Each row is a point on a landscape with many valleys, with its height.
From any point a ball takes the steepest step (drop divided by distance) to one of its 2 nearest points. It stops when none of these is lower. Distance is the straight distance between rows; heights are no part of it.
nebot: [173  89 135 141 160  98 133 107 142 113 152 105 109 143 144 109 121 134
 154 165 128 126 146 120 101 107 108 120 136 158 126 153 131  90 126  91
 131 144 130 133 112 137 129 102 161 128 115 136 127 129 114 117 117 176
  80 138  94  70 119 122  70 182 154 147 114  79 150  76 129 117 123]  (h 243)
mumeg: [184 134 113 164 104 146  81 135 108 107 126 143 112 136  88 109  32 120
 129 212 111 127 174 115  15 157 142 163 183 117 117 114 182 125 129 112
  93 128 140 130 112 133  65 117 178 110  95 142  91 128 131  92 122 167
 118 150  81 129 122 124  58 148 168 158 151 126 133 104 130 129 121]  (h 410)
Fafoz: [119 197  89 104  77 168 116 180 142 151  47 148 148 175 110 112  57 100
 112 123 139  90  81 136  97 154 151 122 134 100 141  89  73 168 168 160
 155 110 161 107 143 115 169 139 100 102  91 103 113 153 161 100  99  88
 194 136 147 241 100 132 131  45 130 110 161 168 121 181 192 139 163]  (h 270)
givuk: [ 89 108 153 114 157 121 159 120 125 123 148 129 129 112 157 155 196 139
 129  73 128 135 115 139 218 102 106 112  84 135 132 147 131 108 128 133
 130 135 121 135 143 114 151 141 100 157 144 128 141 127 124 164 157 110
 117  97 170 115 155 114 168 151 101  90 119 109 114 126  96 133 120]  (h 362)
Mov: [109  65 113 117 136 100 135 113 155 143 148 109 126 153  96 119 135 101
 167 177 158 162 117 153 109 152 128  97 144 157 110 118 118  99 121 120
 165 138 118 111 132 154 174 124 106 113 138 136 130 126 147 112 119 166
 168 122 115 122  62 180  76 118 135 152  87 127 191 105 109 134 155]  (h 278)
Votup: [109 141 128 122 114 104 167 131  90 140 127 115 133 122 162 121 168 146
  95  61 127  93 122  98 152 104 113 109 113 106 140 151  92 139 128 156
 127 102 143 137  99 130 112  99 133 124 135 107 140 128 124 156 130  94
  97 160 139 132 158 119 165 150 113 110 145 126 121 157 144 110 119]  (h 218)
dugap: [184 135 121 165  93 123  73 119 111 114 116 134 116  93  96 106  48 144
 114 218 132 140 142  93  45 125 142 160 161 137 113 152 171 147 123 136
  79 137 140 109  92 154  40 110 195 102  73 128  91 101 112 117 104 187
 103 184  90 127 100 120  58 132 143 173 127 137 153 120 144 146 131]  (h 368)
fol: [180 135 134 163  85 102  74 117 123 127  99 126 124  89 126 103  56 150
 112 205 138 134  98  90  84  97 136 142 125 146 116 180 133 153 133 155
  83 131 140 105  98 162  59 106 189 109  47 104 102 100  98 137  93 192
 102 181 102 148  95 105  59 124 118 161 119 123 154 124 165 158 135]  (h 324)
gof: [155 160 125 137 131 110 174 153 107 133 117 106 116 166 148  87 130 129
 117  73 117  61 156  88  86 121 109 114 148  93 138 132  78 132 138 123
 146 103 168 142  89 119 129  75 161 110 132 111 134 141 120 115 109 109
  84 181 102 117 143 125 119 156 156 144 166 104 129 141 162  85 122]  (h 186)
Limub: [ 94 191 103  90 102 176 120 160 117 137 123 142 148 152  80 152 123 114
  97 105 117 105 143 107 123 180 161 154 191 102 138  68 119 171 120 161
 134 108 110 116 110  98 115 147  86 135 156 134 135 131 190  96 127  48
 176 117 155 168 159 147 197  58 122 135 149 173 110 197 152 116 122]  (h 359)
pimi: [180 112 125 174 116 116  87 124 140 118 107 130 115 156 151 109  39 120
 161 201 125 125 105 129  84 109 123 132 116 140 117 152 128 109 160 119
 117 134 138 120 135 143 122 109 165 108  57 117 106 132 107 106 105 202
 135 149  93 163  89 110  43 141 135 131 134  79 155  88 151 141 150]  (h 170)
fezog: [157 186 106 139  96 183 102 173 103 125 115 152 136 158  78 131  54 114
 111 147  97  98 173 109  40 186 155 169 201  85 136  65 151 153 135 125
 109 110 144 140 113  99  89 137 137 126 124 141 105 144 163  81 128  87
 140 129 106 154 168 125 140 105 168 143 175 152  98 148 151 123 105]  (h 314)
Nup: [158 149 128 143  56  99  86 128 117 148  74 127 142  81 105  98  65 146
  88 174 150 122  65  85  94 108 148 125 116 137 122 174 112 173 129 182
  91 116 146 100 100 166  79 108 161 104  59  86 105 106 106 144  84 164
 119 184 118 174  87 112  92 102  98 146 124 157 151 162 184 169 135]  (h 271)
pitur: [116 128 122 129 111 130 119 149 150 138  98 139 136 161 152 124 101 111
 153 119 141 120  68 159 149 125 124 107  86 126 123 149  99 120 174 140
 153 128 145 123 154 137 176 121 100 119  91 107 125 143 127 120 113 145
 183 112 130 199  90 127 112 110 105 102 130 119 149 137 164 152 151]  (h 155)
situl: [130 118 125 126 137 156 121 143 138 121 143 134 117 170 104 132  95 103
 154 154 116 128 155 136  86 171 132 138 166 118 120  89 147 109 135 101
 139 123 123 133 132 119 140 137 106 134 137 144 128 148 141  92 128 129
 152  95 104 128 131 143 115 128 155 133 136 120 122 114 123 122 124]  (h 488)
kov: [138  60 138 120 146  49 160  68 145 146 146  81 131  85 115  95 193 141
 118 156 167 149 132 137 136  88 109  84 110 181 139 168 110 111  96 120
 151 137  98 123 107 167 136 101 142 127 156 127 137  94 113 160 113 162
  73 160 123  39  83 171  91 149 120 155  68 121 183 107  88 128 125]  (h 593)
Pud: [147 168 120 135  57 107 111 141  97 151  83 130 152  81 112 112  99 151
  71 128 133 101  87  80 104 118 153 132 123 109 132 158 104 178 129 184
 104 103 151 113 102 154  82 103 156 111  81  94 120 112 121 146  92 116
 107 176 121 170 125 101 139 111 105 134 143 164 125 176 183 157 116]  (h 212)
mozaz: [117  99 129 137 170 148 133 152 163 116 122 139 109 213 164 128 120  99
 204 123 130 115 101 183 155 126  99 101  87 132 118 125 115  70 182  96
 171 144 134 142 162 114 205 122  85 127 111 138 127 163 124 105 129 160
 189  71 121 158  97 142  83 138 119  94 132  75 142  97 134 131 154]  (h 386)
fatu: [115 122 122 103 143 134 103  97 130 120 163 133 143  38  50 151 156 141
  88 160 120 199 159 132 124 169 163 170 166 149 123  98 190 152  61 128
  89 146 101 113 126 138  89 174 127 158 175 163 134 108 148 133 138 120
 114 102 126  74 124 149 181 106 143 158  88 199 131 134  77 147 119]  (h 305)
loz: [101 157 130 146 102 154  97 142 119 118  87 168 144 139 221 177 125 141
 155  60 127 121  53 167 210  82 126 120  29 103 134 161 109 134 187 148
 129 133 147 137 177 116 151 135 120 132  77 107 119 136 105 152 153 127
 173 105 168 205 159  64 148 137  66  60 159 112  89 136 153 155 131]  (h 143)
Redap: [109 152 120 110 100 128 140 129  90 141 142 124 152  86  98 145 160 145
  80  98 124 118 136  90 136 145 147 138 161 114 137 115 133 162  98 163
 114 101 117 126  99 130  87 133 125 139 155 129 144 111 153 142 131  72
 111 139 137 124 162 129 202 109 115 140 132 173 114 175 132 125 107]  (h 287)
bamap: [137 113 150 138 128  85 138  93  98 115 149 114 126  49 157 136 184 177
  75 109 126 139 130 100 175  81 114 133 100 140 151 170 129 130  94 144
  87 124 117 128 120 135  92 128 145 159 129 126 132 104  97 182 143 116
  52 143 148  71 166  97 161 161 109 109 115 126 112 122 104 143  94]  (h 572)
zati: [144 133 152 145 133 119 119 103  94 100 163 130 125  40 148 151 164 178
  80 115 105 153 146  96 164 102 128 167 117 136 136 153 161 149  85 129
  66 131 119 126 136 121  72 147 158 163 128 139 133 112 100 173 156 120
  50 128 144  69 195  69 175 161 122 113 125 135  87 112  96 151  86]  (h 563)
kefi: [113  72 144  93 187 117 167 100 154 129 177 107 126 111  81 125 194 111
 136 148 134 148 178 143 134 151 132 118 151 157 122 103 153 106  78  89
 147 144 104 130 114 130 161 144 113 139 202 148 144 128 139 132 140 121
 103 107 123  38 124 162 128 152 154 159  88 124 131 111  80 105 118]  (h 231)
pinop: [170 132 157 158 116 110  71  92 120  96 131 135 120  37 162 148 118 181
 101 167 116 178 120 107 149  80 128 168 102 159 132 181 166 146 116 134
  60 159 111 119 148 134  59 142 171 151  72 139 125  95  85 166 129 170
  66 138 128  88 144  74 122 140 114 123 103 128 112  87 115 171 100]  (h 346)
Zarop: [145 131 128 125 106 114 123 120 108 132 142 118 137  78  98 129 131 147
  95 136 127 134 141  98 101 138 137 143 156 127 125 134 148 146 102 138
 104 116 128 122 100 145  75 119 149 136 135 131 130 108 131 136 115 122
  91 147 110 100 138 125 151 132 130 154 121 158 128 138 133 138 103]  (h 282)
fami: [126  65 103 123 111  74 126  98 140 152 138 101 128 121  89  99 124 109
 156 204 175 157 105 133  90 135 134  92 143 163 112 138 107 119 106 136
 152 137 124  99 115 175 149 104 140  93 124 127 122 105 134 118 103 188
 156 169 107 116  40 180  58 118 128 172  79 135 214 116 120 133 168]  (h 230)
Nadoz: [146 136 114 121 116  67 191 129 132 166  95  82 120 158 138  55 152 116
 111  91 152  73 132 118  90 108 107  70 121 121 142 155  45 133 144 143
 184 102 157 137  89 154 153  63 151  87 134  92 139 127 122 126  85 132
 103 203 103 113  81 172  95 142 135 149 141 117 171 157 151  86 142]  (h 639)
Dimik: [162  95 112 167 103 116  70 113 139 122 106 126 108 129 123 118  28 124
 162 241 154 145  97 129  76 109 136 134 122 151 111 150 141 127 146 129
 107 140 127  99 137 157 116 121 165  99  56 117  97 116 113 112 107 215
 168 161  98 170  55 129  25 115 128 151 116  99 182  99 136 144 171]  (h 252)
Gerer: [107 108 154 114 172 157 118 115 147 109 169 142 128  90 110 164 157 130
 130 132 113 169 148 151 175 148 137 157 124 147 118 106 179 118  90 101
 111 144 106 123 160 109 147 182 101 170 166 153 140 131 126 137 159 111
 125  68 148  88 150 116 173 124 139 119 110 134  98 109  76 140 114]  (h 405)
Bavi: [109  90 145 107 193 170 105 110 162 110 177 149 121  99  84 159 150 114
 133 169 107 187 176 167 147 178 150 165 149 158 115  81 198 110  77  87
 115 160  99 125 161 110 156 199  95 163 187 170 132 143 135 117 158 126
 144  48 141  65 135 141 153 124 161 135 105 136 102 103  61 128 120]  (h 424)
Kadif: [109  87 131 134 150 142  82 109 163 115 138 151 131 105 117 163 113 120
 160 169 128 194 100 179 156 140 136 148 115 163 112 119 177 100 121 114
 125 151 102 118 189 134 161 182 102 152 132 152 134 124 117 123 142 159
 172  66 145 128  90 139 125  96 114 120  93 137 140  87  80 164 143]  (h 374)
Gik: [112 152 131 118 154 140 168 166 131 128 116 121 109 200 164 115 142 112
 158  68 129  82 133 132 146 129 101 102 118  95 134 123  82 112 164 119
 161 120 158 145 125 102 171 103  98 114 130 120 131 158 131 114 123 113
 147 125 123 158 130 131 126 142 143 105 152  95 127 138 153  97 144]  (h 434)
Fubiz: [ 94 121 118 124 109 157  70 129 150 129 113 163 153  99 113 180 105 128
 138 144 135 184  81 171 155 146 154 153 119 147 119 113 166 134 133 145
 126 132  94 115 178 132 144 181  94 150 125 134 132 119 131 123 132 122
 188  71 157 182 103 129 167  66  92 120 112 164 126 130 117 179 137]  (h 411)
rizi: [123 154 145 143 155 180 144 158 112 104 158 148 114 170 163 152 130 126
 151  82  93 100 170 107 143 132 115 156 132  96 128 105 142 118 127  88
 105 121 137 151 136  83 120 139 122 143 145 138 131 159 115 114 167  97
 116 101 137 123 220  78 160 163 152 106 170  93  67 114 133 106 106]  (h 523)
Toz: [128  82 110 120 106  80 117  91 131 150 139 105 135  81  74 110 134 134
 123 196 163 171 120 120  90 137 142 121 152 159 119 140 134 134  90 139
 125 137 115 104 107 176 104 113 148 112 135 132 123  92 134 135 100 173
 127 166 109 103  62 171  89 114 125 179  73 162 194 124 112 142 145]  (h 177)
gito: [179 125 137 164 137 104 122 134 142 116 118 118 112 164 166  96  82 126
 154 149 120 102 119 116  98 104 110 117 117 133 130 159 105 103 160 114
 131 132 150 133 119 133 132  88 161 116  73 116 120 139 109 109 101 180
 103 150  91 134 116 109  65 165 144 131 143  74 144  94 164 128 131]  (h 250)
nor: [141 157 143 147 128 169  97 125  97  96 166 156 132  72 137 166 118 152
 104 124  89 149 167 104 133 139 143 189 138 118 125 118 188 157  99 110
  66 130 119 135 147 106  66 163 155 157 134 145 130 128 116 142 166 100
  84 105 131 100 216  62 189 145 140 125 150 147  61 117 115 144  86]  (h 548)
bano: [168 155 125 145 117 131 139 152 115 123 127 119 124 152 121 103  95 124
 125 122 113  85 158  94  63 140 123 133 167 100 128 119 117 129 133 115
 127 113 159 138  98 126 108  94 160 123 117 124 124 138 127 105 110 124
  98 161  95 123 143 117 116 154 163 148 158 115 129 128 156 109 111]  (h 232)
lamif: [119 159 145 136 143 177 128 141  98 109 172 150 126 125 140 166 136 138
 122  96  85 124 171  98 146 144 135 173 146 102 124 100 158 142  99 105
  85 117 125 141 131  89  91 159 129 150 156 140 132 145 126 129 174  79
 106 101 147 115 233  77 192 151 142 118 162 125  58 132 121 114  96]  (h 536)
gasu: [167 145 150 171 102 128  58 109 123  96 116 150 129  69 181 156  83 165
 124 159 116 161 103 118 144  86 135 165  87 142 127 172 166 145 147 133
  71 152 118 127 161 133  70 140 174 139  59 126 117 104  82 147 131 166
  93 134 122 141 149  58 118 133 104 122 128 120  93  89 141 176 101]  (h 308)
kofa: [119 134 142 135 156 174 129 156 131 111 146 145 117 174 149 147 113 115
 164 114 105 116 150 137 133 143 118 144 129 111 123 102 148 105 143  91
 129 126 128 147 148  97 150 143 102 145 134 142 131 153 126 106 146 113
 148  82 126 137 165 106 141 142 143 110 150  96  89 111 130 124 119]  (h 508)
dages: [103 133 116  96 140  87 215 135 132 168 111  85 113 176 135  74 190 113
 116  57 155  75 149 127 125 118 102  65 127 110 140 130  56 134 145 142
 199  97 137 147  93 131 161  84 122  92 180 105 152 129 142 140 112  94
 126 182 122 121  95 193 133 127 130 136 135 125 155 175 132  65 144]  (h 631)
votu: [118 215  89  92  99 174 138 193 126 147  74 139 138 192  95 118  85 103
 107 101 129  68 129 120  96 174 145 136 172  82 146  71  67 167 155 158
 163 110 155 117 124  93 158 135  90 103 122 117 117 148 179  88 103  60
 177 149 141 211 130 148 146  46 148 127 170 168 114 191 181 105 152]  (h 307)
bibi: [124  64 138 139 178 131 119 117 170 110 148 134 114 169 149 142 131 108
 195 155 131 149 100 186 169 116 104 108  89 164 112 132 146  65 151  89
 158 157 120 130 173 126 202 146  99 143 122 151 127 140 118 120 140 174
 161  70 134 121  94 141  79 141 116 109 103  82 150  66  96 145 150]  (h 350)
Lav: [160  81 146 155 189 139 116 118 162  92 149 135 107 176 190 138 113 120
 198 155 112 134 111 174 168  87  97 117  74 163 123 147 155  55 162  73
 136 164 123 144 174 111 181 137 129 147  99 153 125 148 107 116 148 187
 128  73 119 103 126 100  74 174 126  99 123  56 121  41 113 136 137]  (h 306)
faliv: [114 137 129 148 107 153  85 145 142 118  96 168 143 144 183 158  93 121
 165 108 131 130  58 174 173 103 131 125  61 121 123 146 130 118 180 133
 135 133 129 129 182 129 161 140 107 136  80 115 124 137 105 130 134 137
 185  88 148 207 124  93 136 109  81  89 144 114 109 114 153 163 136]  (h 44)
Numog: [ 91 121 151 128 166 141 155 134 122 114 145 141 120 150 198 162 187 137
 163  49 121 123 100 153 240  83  97 105  52 122 129 156 123  97 155 121
 133 145 139 144 152  93 166 134 102 151 126 127 129 137 118 159 168 124
 135  91 182 138 175  95 147 171  94  62 141  88 100 112 110 126 130]  (h 340)
Dele: [175 182 118 151 108 159 128 174 100 117 116 138 127 164  97 106  61 115
 116 129  98  75 179  95  32 166 134 155 193  79 134  88 121 140 140 117
 122 111 166 144 101 106  98 109 163 117 118 132 108 148 143  84 114 105
 109 153  94 134 166 117 114 136 182 152 181 129 110 137 158 109 109]  (h 275)
godul: [150 132 112 117 109  89 170 134 140 157 112  93 130 153 101  71 136 106
 126 125 142  88 147 117  56 142 122  94 164 114 129 119  73 130 128 134
 177 110 152 129  89 154 144  79 148  93 144 110 132 124 136 107  92 127
 118 192  90 112  86 177  88 130 150 175 136 129 168 142 145  92 140]  (h 647)
lidas: [106 179 133 141 159 172 155 176 113 111 114 143 111 220 208 134 134 127
 172  38 111  79 129 131 176 109  94 120  92  75 137 125  88 117 175 110
 141 129 167 156 140  75 164 108 106 113 121 121 115 168 116 120 153 110
 155 113 146 177 183  89 134 153 137  75 181  83  88 128 159  95 142]  (h 453)
Vav: [ 80  81 119  85 130  80 175 100 150 170 140  92 151 113  69 106 208 103
 121 135 174 156 137 143 131 152 142  79 150 154 128 113 105 127  93 149
 183 118  85 118 105 161 155 127  96 119 194 130 157  98 171 139 115 105
 146 143 132  94  70 211 141  97 114 168  78 172 179 163  92 113 132]  (h 608)
mevo: [134  78 152 129 150  54 159  76 128 129 145  89 127  62 147 111 201 163
  90 123 153 140 124 129 181  68 103 101  86 168 159 183 116 114 103 138
 119 139 105 129 116 148 126 115 140 153 138 123 136  97 103 183 130 140
  56 145 146  47 113 135 126 159 104 117  84 113 157 109  87 141 110]  (h 583)
fet: [111 138 125 114 107 102 148 143 133 150  91 122 133 148 163 108 133 127
 122  86 152 102  65 140 162 108 116  86  77 121 136 166  74 134 168 158
 153 125 156 127 131 143 162 100 113 114  90  93 133 138 130 146 110 133
 152 139 133 184  93 128 124 124  98  99 135 128 154 164 169 134 149]  (h 215)
sodaf: [156 140 137 168  89 133  60 123 133 111  96 155 137 103 176 155  63 144
 138 154 125 143  76 133 136  95 138 152  82 133 120 162 151 139 165 141
  95 138 120 121 163 142 104 137 155 128  59 113 115 117  86 133 123 160
 139 124 121 184 128  74 116 118  94 115 132 120 103 101 158 178 119]  (h 253)
Vilag: [ 94 137 127  82 154 115 219 132 130 166 135  91 115 178 103  93 213 104
 126  65 141  81 180 119 125 140 113  87 167 107 134  98  80 134 118 130
 190 103 112 151  84 114 152 111 108 106 215 122 159 131 158 128 130  69
 129 172 134  94 121 198 155 123 136 155 133 123 131 175 114  50 135]  (h 626)
babi: [104 176 101 112  60 154 103 159 136 155  58 155 162 136 125 139  82 118
 108 111 145 113  50 138 136 131 161 124 103 113 135 121  94 173 166 171
 138 109 140 100 150 132 146 138 106 112  85  96 120 137 147 124 112 102
 191 121 161 238 108 109 161  62  92 100 145 171 115 184 194 161 154]  (h 217)
nuni: [ 89 110 116  90 122  90 190 105 126 169 140  88 148 102  71 105 219 116
  88 110 150 125 159 116 131 142 136  96 158 135 136 106 108 144  88 154
 166  96  85 132  83 144 120 125 109 124 212 129 165  94 170 147 124  67
 125 159 137  80 113 202 183 103 113 162 106 172 148 188  95  90 116]  (h 614)
Datan: [126  87 125 102 159 117 127  90 140 128 171 112 131  73  56 127 168 126
 113 177 134 181 175 136 108 161 145 139 172 156 121 102 173 127  67 105
 118 149 105 119 112 148 118 152 133 140 186 159 131 115 144 129 136 138
 103 118 113  48 111 162 130 136 156 172  80 164 146 110  76 123 123]  (h 269)
ruka: [ 59 154 138 116 133 154 154 141  97 123 116 152 135 163 210 168 183 143
 141  19 123 121  84 144 242  94 106 109  57  94 134 148  97 124 161 156
 138 139 148 149 140  91 139 131  92 127 127 108 124 142 129 167 171 103
 161 106 198 182 187  99 166 147  84  46 159 112  89 156 131 116 143]  (h 313)
mag: [108  62 128 104 139  60 180  80 149 163 146  81 141  93  87  96 211 120
 121 143 171 152 144 142 127 119 121  79 130 166 130 136 113 118  88 130
 166 124  93 125 106 170 149 114 121 123 188 129 148  95 138 151 120 136
 106 153 125  57  75 197 119 130 120 165  68 152 184 131  81 121 127]  (h 601)
zun: [128  98 121 133 128 125  88 107 140 123 140 134 127 101 102 145 100 130
 141 180 132 182 118 141 115 142 139 149 137 154 112 128 167 120 119 120
 113 141 114 112 152 148 123 150 128 136 123 142 125 115 124 121 128 168
 146 106 122 130  90 137 112 111 131 138  92 146 155 100 109 159 138]  (h 337)
Gelo: [156 121 155 150 146 139  73  87 139  91 144 144 118  36 135 155 119 157
 112 175 109 200 135 140 145 104 135 187 114 164 119 151 203 136  99 103
  65 173 108 117 176 128  86 169 159 164 111 160 127 117  95 150 149 171
  93 104 133  74 131  88 130 131 138 118  91 136 111  67  83 166 115]  (h 369)
dunil: [135 134 138 132 131 146  71  97 130 107 145 153 136  24  93 164 122 155
  98 165 108 206 139 132 134 136 152 187 137 151 118 128 204 156  87 122
  67 155 104 113 161 132  76 177 141 163 136 160 134 109 114 144 145 140
 110  98 136  92 134 109 170 109 134 130  93 179 111 104  83 168 115]  (h 339)
bapas: [ 93 153 128 114 103 135 140 140 102 136 131 133 148 115 136 159 153 140
  98  79 120 120 115 109 164 132 135 134 128 108 131 129 119 150 123 161
 118 104 123 124 123 121 111 137 110 137 132 119 138 121 143 144 141  81
 133 124 157 159 164 117 194 110 109 105 135 152 107 169 141 128 121]  (h 257)
Doto: [125 179  98 115  91 179  97 162 121 132 111 149 145 146  79 146  79 112
 110 139 112 118 140 119  84 185 167 158 183 103 133  70 141 158 130 144
 122 109 123 124 125 107 109 147 104 130 130 137 120 136 171  86 122  77
 173 113 130 174 146 137 166  72 135 139 155 168 111 167 154 135 118]  (h 351)
zofo: [135 191 114 129 126 120 195 162  91 136 100 107 113 180 168  85 148 136
  96  28 116  51 155  87 115 114 104 103 144  74 149 133  54 147 139 146
 146  96 178 152  86 110 128  77 156  87 150  99 128 143 119 131 122  87
  87 192 128 141 165 128 140 143 153 129 178 121 117 165 156  64 138]  (h 142)
fize: [ 89 130 128  97 134 105 205 116 105 162 140 100 131 127 109 109 216 127
  83  64 133  97 164  99 150 125 117 100 151 114 137 114 104 141  97 154
 154  94 103 144  76 124 112 117 114 125 208 117 158 117 149 152 139  55
 112 165 151  96 150 180 193 121 118 138 130 148 121 183 108  72 122]  (h 620)
fesan: [133 185 107 128  48 138 100 154 114 154  62 142 159 106 106 123  74 133
  86 125 136 103  68  97 105 131 162 134 122 106 133 133 102 188 148 181
 114 102 153 100 123 143 108 122 139 109  81  91 115 127 140 130  99 102
 146 154 139 214 119 100 152  79 102 118 149 178 113 186 197 162 136]  (h 153)
lubu: [167 112 142 175 150 144 102 129 149  95 129 146 113 172 197 137  80 125
 182 153 109 125 109 159 139  91 108 133  85 140 130 150 151  79 170  89
 123 148 130 145 169 119 146 129 141 137  75 136 122 146  99 115 136 174
 133  93 110 142 138  83  85 163 125 105 142  67 111  58 139 141 125]  (h 254)
Dof: [136  98 116 121 149 168 106 138 138 120 155 145 103 183  80 133  83  94
 157 196 106 147 194 153  55 201 141 146 193 123 125  60 176 100 110  81
 129 134 105 139 136 115 139 157 105 129 157 165 116 159 152  84 142 138
 162  75  98  96 133 158  87 138 176 146 140 122 115 107  86 108 124]  (h 465)
Tid: [130  95 114 102 130 102 172 123 147 159 149  91 128 165  72  88 166  89
 153 147 143 117 177 131  56 166 132  90 188 130 120  87  96 112 111 110
 187 122 120 129  87 149 157  97 128  99 182 133 138 127 153  97 113 123
 137 165  98  76  90 204  92 136 160 180 114 132 163 129 114  82 136]  (h 656)
Vutop: [100 123 150 122 143 140 121 111 122 114 154 139 140  74 135 173 169 146
 118 104 115 163 123 137 197 127 132 150 109 138 125 128 162 131 105 128
 102 132 110 123 160 115 129 172 107 167 142 140 140 117 119 154 157 107
 115  83 165 115 161 100 190 119 110 101 115 141  99 125  91 152 113]  (h 385)
Muvap: [114  56 137 117 178 111 138 101 166 123 161 116 119 142 112 130 156 110
 177 168 141 162 128 163 146 134 116 106 126 172 112 120 141  79 116  97
 159 155 115 119 149 140 188 141 101 137 151 149 136 134 131 121 139 168
 138  91 125  87  87 161  86 141 137 135  84 105 165  82  85 134 145]  (h 320)
zeg: [153 117 127 130 100  97 100  98 115 129 137 118 134  49  88 122 121 160
  94 178 138 165 130 102 100 123 139 148 153 149 124 154 160 149  93 148
  90 133 121 111 103 163  63 122 163 130 120 134 118  91 117 146 107 158
  86 158 107  95 105 132 122 128 125 165  95 167 157 128 122 157 118]  (h 241)
zik: [131  85 137 108 183 169 117 122 150 115 172 148 106 148  80 142 129 102
 146 186 110 164 197 159  99 196 143 153 170 142 121  67 190 100  89  73
 123 152 104 137 141 111 150 174 102 146 183 167 128 153 144 100 153 131
 141  62 113  65 142 150 115 145 177 146 121 122 105 102  76 109 119]  (h 444)
Pusu: [150 139 131 171 109 155  78 142 141 107  97 160 129 158 186 143  55 121
 167 147 116 124  86 157 127 103 126 138  84 123 123 144 139 111 180 117
 117 135 132 136 170 130 139 129 137 126  66 122 115 142  96 112 125 157
 161 104 114 196 128  83  99 128 110 100 152  91 105  87 156 156 131]  (h 166)
nar: [115 148 125 127 130  86 198 132  90 148 108 104 113 154 194  88 181 148
  84  27 131  75 133  99 158  85  96  82  99  98 154 164  61 136 141 155
 147 100 155 154  84 127 122  77 143  99 153  95 139 134 111 160 128  93
  87 185 145 125 156 137 147 164 119 102 164 114 129 168 143  77 132]  (h 184)
Mogur: [151  79 146 119 183 110 159 101 149 114 174 105 112 122 115 114 162 128
 140 149 128 133 172 131 119 121 112 122 138 158 121 128 149  94  97  82
 136 148 117 136 112 134 144 125 141 137 166 146 137 131 122 129 132 143
  71 122 107  38 135 135 105 182 158 149 102  96 133  85 100 107 112]  (h 185)
nena: [107 126 130 125 174 133 162 156 148 124 117 127 109 204 189 117 151 113
 186  70 141  96  95 168 186 102  89  82  69 119 126 150  87  85 190 113
 174 146 158 146 147 105 197  98  94 121 111 121 129 161 126 127 127 146
 170  97 130 162 107 135 104 158 115  84 141  77 142 118 148 111 152]  (h 412)
pubin: [ 76 161 131 113 123 153 148 149 106 132 120 144 138 157 172 159 159 131
 129  47 121 111 102 125 197 118 119 124  97  97 131 136 104 137 152 148
 134 117 136 138 139  99 133 130  94 128 129 114 132 140 137 145 153  90
 156 112 175 181 172 106 179 124 104  80 154 125  97 161 147 118 134]  (h 289)
Tas: [ 89 207 104  90 120 174 156 172 109 140 106 134 133 187 111 136 137 109
 104  63 118  80 145 106 137 161 133 138 174  85 143  80  83 164 136 159
 152 107 134 128 109  85 134 134  87 110 156 125 132 143 174 106 128  48
 166 141 159 185 163 142 180  67 136 119 165 150 107 193 159  86 140]  (h 335)

Where does a ball stop that starts at each point below?
kov -> bapas
kofa -> bapas
dages -> bapas
Vutop -> bapas
dunil -> Mogur
dugap -> fesan
Limub -> fesan
